Each row is a point on a tangle of strands that fork, close into loops and nearly touch. The rows are in no order.
In the rows, zero is written as 128.
Two points are linked if the straight distance between their rows is under 102. Some points are linked to none.
(826): [128 150 169 121 154 161 107 147 140  99 133 151 120 127  73 131 171 157
  76 161 119 116]
(594): [128 186 193 134 174 126 135  68 149 136 164 113 132 161 173 157 113 171
 107 165 130 189]
(426): [156 125 129 144  90 127  97 144 107 142  93 146 139 140 133 110 120 116
 105  72 141 122]
(581): [ 92  70 182  99 130 148 147 140 128  87 101 101 144 132 131 159 134 117
 117 157 104 133]
(864): [ 88 171 110 158 163 105 161 169 101 118 137 160 122 117 102  87 134 133
 166 126 134 123]
(694): [176 125 110  93  90 193  75  91 166 141 136 142 143 156 116 164 129 118
  85 116 156  75]
(1071): [174 116 120 113 103 164  99 117 115 141  94 164 151 133  74  87 174 101
  73 101 151 101]
(7): [131  62 155  90 101 199 111 114 156 105 151 102 166 175 135 137 148 100
 104 180 143 136]
(440): [138  73 107  93 110 133 121 118 122 124  77 108 113 133  91 137  98  91
 122 123  91  65]
(874): [189  94 149 105  73 187  87 100 178 127 155 104 116 179 128 164 141 140
  85 134 139 102]
(1125): [143 159 118 170 137  86 109 176  84 132 106 153 108 147 107  91 138 181
 126  94 132  83]
(210): [119  98 154 102 119 195 113 120 144  85 167  98 151 140 101 149 164 126
 101 193 134 160]
(927): [191  91  65 114  81 142 105 130 137 179 126 114 111 105  61  98 160  93
 136 124 171 105]
(1121): [163 128 139 150 130 121  91 152 132 134 159 106 105 117  70 128 176 189
  92 146 147 100]
(1325): [122 191 140 145  89  95  91 111  88 116 131 159  88 139 161 131  80 152
 107  64 109 102]
(515): [136  76 100  91  89 179 124 127 138 113 159 120 150 183 139 133 139  77
 131 174 127 132]
(1341): [109 157 195 136 162 115 163 128 142 128 108 126 161  99 152 135  99 152
 116  93 148 148]
(51): [147  62 154 111 104 133 125 109 156  99 148  85 138 184 190 167 104 139
 125 158 133 141]
(975): [ 81 200 159 133 182 125 177  95 140 150 168 149 171 117 166 151 114 140
 131 150 123 186]
(1126): [ 77 199 183 128 171 151 163  84 160 117 142 126 196 125 181 149  98 119
 146 120 152 193]
(1197): [174 118 136 142 112 122 119 106 134 133 139 134 158 149 168 114 126 125
 117 125 157 173]
(640): [107 133 157 128 114  73 142 133 109 117  59 129 166 128 173 125 106  97
 139  69  76 150]
(1275): [129 119 140 116 124 154 148 111 140 130 137 153 115 105 100 131 157  84
 117 192 120 153]
(656): [121 108  98 119 100 136 152 103 124 137 118 144 111 113 117 115  86  76
 149 122 138 129]
(618): [104 188 168 170 171  81 155 169 103 147 121 158 163 117 131  84 146 183
 141 118 150 138]
(1206): [104 136 151 133 136 115 166 145 126 139  90 136 172  89 168  81 100 109
 153  46 160 163]
(798): [184 109 134 155 105  93 127 119 130 161  92 137 123 143 148 141 147 104
 104 137 120 123]
(1380): [130 102  74 130 106 119 120 152 121 140 146 124 107 119  84 101 179  95
 164 152 113 167]
(1384): [170 185 108 146  95  98 114 151 125 138 129 162 112 148  70 100 189 129
 100 110 146  58]
(814): [142 146 159 168 147  97 113 161 108 121 145 124 101 114 100 112 167 209
 109 149 129 119]
(768): [150 119 112 119 108 172  88 111 144 109 164 105 155 192 138 132 100 134
 120 103 168 136]
(575): [ 89 189 113 139 153 127 133 127 133  88 143 179  94 133 143 140 114 138
 119 137 103 124]
(660): [150  87 135 148 148 124 127 145 105 121 156  91 134  82  84 113 133 150
 143 144 148 154]
(1218): [110  63 106 110 114 153 132 141 110 113 143  96  95  88  71 149 178 107
 144 182  90 129]
(961): [138 112  81 107 111 136 127 138  94 122  63 132 124 117  77  94 117  73
 131  97  97  89]
(547): [144 114 109 147 145  89 130 174  85 126 103 116  94  92  71  95 160 155
 131 131 125  97]
(882): [147 152  83 146 115 122 107 127 149 130 159 131  82 162 139 165 128 150
 129 117 126 102]
(1264): [138 120 157 126 148 190  80 123 139  90 151 117 142 134  83 128 153 152
  99 153 138 147]
(922): [101 110 124 110 104 145 142 132 125 105 138 160 152 174 185 143 126  76
 147 128  93 178]
(749): [167 150 114 101  95 208  53  95 173 127 167 123 150 199 143 159 108 141
  98  96 162 103]
(978): [137  93  58  79 125 153  99 143 144 151 112  91 114 129 133 160  68 161
 162 110 146  73]
(589): [ 84 190 113 150 144 108 176  79 137 161 181 170 152 124 173 132 112 117
 144 177 129 172]
(305): [137 110 149 138 134  61 142 148 109 162  91 107 160 127 164 125 142 137
 131 104  97 188]
(808): [136 157 167 133 119 111 150  83 140 142 132 147 121 152 205 164  81 139
 122 153 110 158]
(489): [131  38 119 108 101 122 129 147  88 122 107  91 134 131 112 108 175 113
 164 142  96 149]
(1104): [146  57  94  91  97 149 135  98 138 164  99  91 114 108  99 146 124  90
 144 160 126  72]
(299): [156  59  86  78 116 156 106 116 138 166 104  68 114 109 113 162  95 137
 140 147 146  70]
(516): [104  44 155  78 119 142 149 145 118 100  87 100 139 120 127 122 114  80
 136 127  85 120]
(1273): [164 163 125 140 116 132  93 150 114 134 116 152  91 148  71 124 185 148
  80 128 118  51]
(1029): [ 71 203 164 147 193 106 167 174 159 130 133 123 155  83 146 131 124 170
 159  97 129 176]
(1004): [128  65 101 115  96 112 129 154 102 131 129 101 114 109 105 106 212 110
 138 157 101 186]
(116): [155 109 101  94 110 201  96 127 111 150 112 146 143 117  70 115 140 120
 103 121 159 104]
(150): [160  76  95 116 107 130 108 131 164 148 142  77  83 118  94 175 128 151
 129 146 142  85]
(314): [ 84 146 143 132 146 107 176  74 137 138 116 156  94 120 169 179  80 105
 127 175  86 117]
(1351): [136 163 170 142 162 113 137  83 150 137 141 129  96 144 160 151 112 167
  96 170 107 142]
(642): [110 165 141 142 128 101 126  98 122 123 115 157 133 141 188 148  80 128
 124 106 122 151]
(672): [181 122 129 155 103  95 103 121 127 162 127 141 133 118 134 124 158 121
  97 142 157 160]
(86): [138 143  94 138  91 105 153  94 124 160 110 162 121 119 124 100 137  57
 130 153 126 132]
(981): [ 97 158 138 126 160 138 169  86 136 123 157 173 125  94 121 122 138  93
 137 204 139 145]
(931): [114 140 154 141 136  78 147 151 121 151  81 138 164 137 195 127 116 134
 138  65 108 176]
(911): [126  57  77  74  80 172 130 124 152 132 158 113 132 177 125 108 175  69
 165 148 130 134]
(500): [141  94  99  90 132 179  90 159 134 112 122 107 123 143 104 158 134 144
 122 140 125  87]
(792): [181 123  43 103  87 147  80 150 114 163 112 135 147 147 110 111 133 126
 138  61 146  89]
(25): [125  95 136 155 143  86 158 118 125 146 134 119 117  93 146 128 105 126
 151 125 149 149]
(555): [151 107  69  90  84 177 102 137 115 139 122 125 140 146 141 128 111  85
 128  90 151 104]
(1019): [100 163 202 130 169 155 142 138 153  99 130 109 169 117 146 135 104 159
 138  60 153 166]
(258): [137 193 107 142  89 112  73 112 123 125 163 181  91 173 147 129 115 151
  96  68 130  72]
(1310): [109  68 151 105 129 151 138 137 140  99 144  96 125 140 164 155  95 125
 152 135 124 142]
(113): [ 93 190  91 154 154 108 126 172 115 100 177 169 107 130 137  99 104 165
 159 108 152 116]
(441): [129  33 128  83  88 137 117 146 104 123  81  97 152 148 110 107 149  81
 145 135  99 114]
(1329): [ 81 195 146 144 167  78 173 107 123 159 120 160 136 130 152 138 136 132
 122 157  97 123]
(548): [129  93 109  97  99 151 153  72 133 155 107 129 116  99 100 122 108  56
 122 175 132  99]
(289): [ 98 101 153  84 127 161 150 138 127  98 135 152 189 163 148 113 158  69
 131 133 104 205]
(609): [ 69 181 153 139 185 121 169 176 136  92 144 127 128  69 135 118 101 153
 188  79 139 134]
(877): [134 127  61 125 105 126 124 111 105 147  70 143 109 122  66  52 145  66
 144 115  99 105]
(208): [142 167  90 183 144  87 119 177 100 138 140 133 101 125 118  91  85 177
 130  91 171  64]
(456): [ 99 211 209 151 177 141 126 114 124 107 144 161 132 134 123 110 141 197
  98 131 114 136]
(536): [139 107 168 167 162 107 109 152 102 118 144  93 131  82 106 118 164 193
 119 140 145 170]
(242): [167 120 151 167 145 112 115  89 132 123 161  99 162 135 155 135 128 140
 106 155 166 194]
(390): [147 105  77  74  99 207  95 111 138 149 103 126 163 125 101 114 103 104
 144 132 166  88]
(1072): [174 125 109 141  64 126 107 126 114 142 104 157 160 158 140 113 144  71
  99  89 147 141]
(629): [ 79 127 153 138 176 118 184 170 145 114 114 105 121  52 134 127 107 137
 184  88 130 144]
(526): [125 102 173 134 167  96 140 145 140 103 116  98  96 112 163 165  94 184
 139 108  96 141]
(1099): [ 41 233 150 135 146 100 156 124 112 132 142 184 159 108 167 132  97 120
 140  81 129 154]
(174): [153 111  76 107 105 181  99 114 157 124 184  74 161 186 145 139 104 126
 162 123 195 137]
(1282): [138 160  56 147 101  90 140 134 118 139 107 156 121 139  91  57 170  74
 167 113 119 116]
(349): [105 119 135 112  99 109 154 105 132 121 119 151 149 174 214 169  97  76
 140 155  89 163]
(769): [128 151 128 127 134 155 110 147 124 111 123 152  97 135  51 131 190 125
  94 171 101  79]
(354): [ 88 158 166 119 187 186 134 142 150  64 133 103 165  83 121 119  92 157
 153  63 157 135]
(1003): [110  86  42  87  98 174 133 137 132 136 162 119 114 156 142 121 115  72
 179 130 130 129]
(706): [ 96 117 160 135 188 122 140 175 133  76 144 114 116 105 141 147 119 183
 141 119 114 152]
(976): [172  55 133 143  83  92 124 120 118 142 118  89 116 102 110 146 174 141
 113 159 123 149]
(231): [174  88 170 131  83 147  95 106 156 112 139 118 130 193 168 167 133 145
  90 137 125 137]
(653): [139  77 135 121  98 115 116 108 132 129 137 121 131 125 123 150 166  97
 112 175 114 157]
(82): [ 98 181  81 151 158 124 161 112 138 134 181 169 112 114 128 120 128 112
 156 186 150 150]
(1228): [118 125  86 118 122 124 126 136 113 129 109 131 109 131 146 123  73 100
 146  91 114  84]
(1199): [128 113  53  99 113 133  89 162 114 133 100 105 110 136 135 148  90 144
 146  69 114  76]
(1102): [134 150 139 152 177 130 136 118 136 104 170 130 110 116 114 100 101 173
 129 132 157 110]
(569): [174  75  97  97  87 168 109 100 141 162 155 100 140 118 101 102 147 101
 149 139 171 128]
(452): [115 156 142 147 122  99 117 133 102 119 107 161 131 139 154 120 116 137
 110  81 112 114]
(1142): [ 71 193 155 112 157 157 127 138 135  72 157 169 114 160 157 159 101 136
 121 113  72 134]
(577): [137 175  81 170 106  58 155 116 104 158  98 153 116 127 108  74 168  79
 139 149 123 112]
(907): [ 92 210 192 129 167 164 121 111 136  67 152 165 111 155 154 138 113 184
  96 115  99 157]
(345): [140  81 108  79 123 201  94 117 150 112 150  74 132 163 118 166 115 145
 142 164 158  90]
(1213): [111 116 176 136 172 106 173 149 156 118  89 102 136  76 148 149  89 158
 152  81 127 128]
(292): [106 146 112 121 140 166 141 127 129 103 141 164 107 119 119 138 102 100
 107 145 108 104]
(1030): [125 171 214 143 174 138 130 109 124 127 125 153 163  99 100 112 153 175
  98 156 129 144]
(427): [145  98 114 150 147  82 147 142 118 143 122 107 108  89 143 114  68 122
 154  84 153 110]
(1327): [ 91 192 196 150 167  90 145 133 119 147 108 134 129 113 171 126 111 171
 125  75 113 135]
(1023): [180  97 120 128  70 136 127 110 126 144 121 146 173 159 182 110 129  69
 111 124 160 168]
(584): [125  99 150 126 130  91 185 110 134 141  92 113 111  89 150 149  91  97
 132 150 124 122]
(220): [ 96 177 131 136 133  43 149 127  94 137  69 145 148 127 179 127 130 113
 131  99  46 140]
(1135): [ 70 203  91 149 149 125 119 166 124  79 172 165  77 139 144 134 104 158
 149 113  89 101]
(185): [157  79 104 147 115  95 110 141 107 144 108  90  97 115  82 129 170 129
 123 132 115 107]
(566): [159 105 170 156 123  76 128 122 121 146  91 123 119 149 164 132 126 149
 100 115 100 147]
(924): [161 173  94 183  93  74 104 168 114 141 117 137 110 163 113  89 177 146
 111 106 135  87]
(58): [169 127  63 124  92 114  91 157 119 161 121 146 117 139  90  96 170 102
 126  97 152 112]
(1236): [147 158 175 150 161 132 127  76 152 111 166  92 135 147 139 149 106 167
 122 142 176 181]
(216): [150  70 111  97 117 180 114  96 151 138 163  69 135 117 109 134 124 118
 132 168 180 117]
(224): [103 119 157 132 153  98 178  82 140 158 104 138 129 103 158 164 103 114
 114 179 106 147]
(993): [179  83 129 154 116 125  90 131 140 130 137  78  82 102  87 160 151 191
  91 142 142 106]
(725): [130 127  85 163 152  89 123 140 123 140 125 112  92  87 105  99  83 158
 152  70 167  78]
(724): [ 93 201 186 155 169  59 158 156  91 160  84 161 142 109 145 120 132 169
 120 106 109 109]
(731): [119 146 183 132 153 109 144 104 123 152 124 141 151  98 106 137 152 143
  94 190 121 151]
(278): [109 128 116 156 166  93 154 161  93 141 133 116  95  76  80  63 140 143
 170 124 129 116]
(1328): [ 96 119 101 139 125 120 161  99 149 114 135 143 101 134 194 177  96  85
 151 173  96 151]
(31): [119  55 134  95 139 162 114 156 134  98 128  89 104 109  84 153 150 143
 131 163 103 112]
(462): [ 72 218 176 154 208 107 165 164 129 146 155 136 184 103 133  98 141 175
 147 126 134 170]
(839): [113 114 100 118 119 161 113 145 136 106 145 139  96 114  54 141 195 102
 121 179  95 115]

A piece is two or more points that can be reached from each other along the links. Count, over all rows, the pieces, the separate loops (a circle has one, a figure eight two, a Y none), the forks (points with three links) and the tips (points with one).
pieces -> 6
loops -> 4
forks -> 9
tips -> 13

A tip is a point with one link. Name the tips that can be reached along the links from each point below, in the order of the rows.
(1264) -> (1071), (289), (1003)
(1327) -> (354), (706)
(877) -> (660)
(242) -> (258), (220)
(113) -> (1126), (292), (731)
(231) -> (1380), (174)

How many points has the smallest loop of links through each point below? Write none if it is on no loop.
(961) -> 9
(1228) -> 7
(1351) -> 11
(1341) -> 9
(305) -> none
(210) -> none
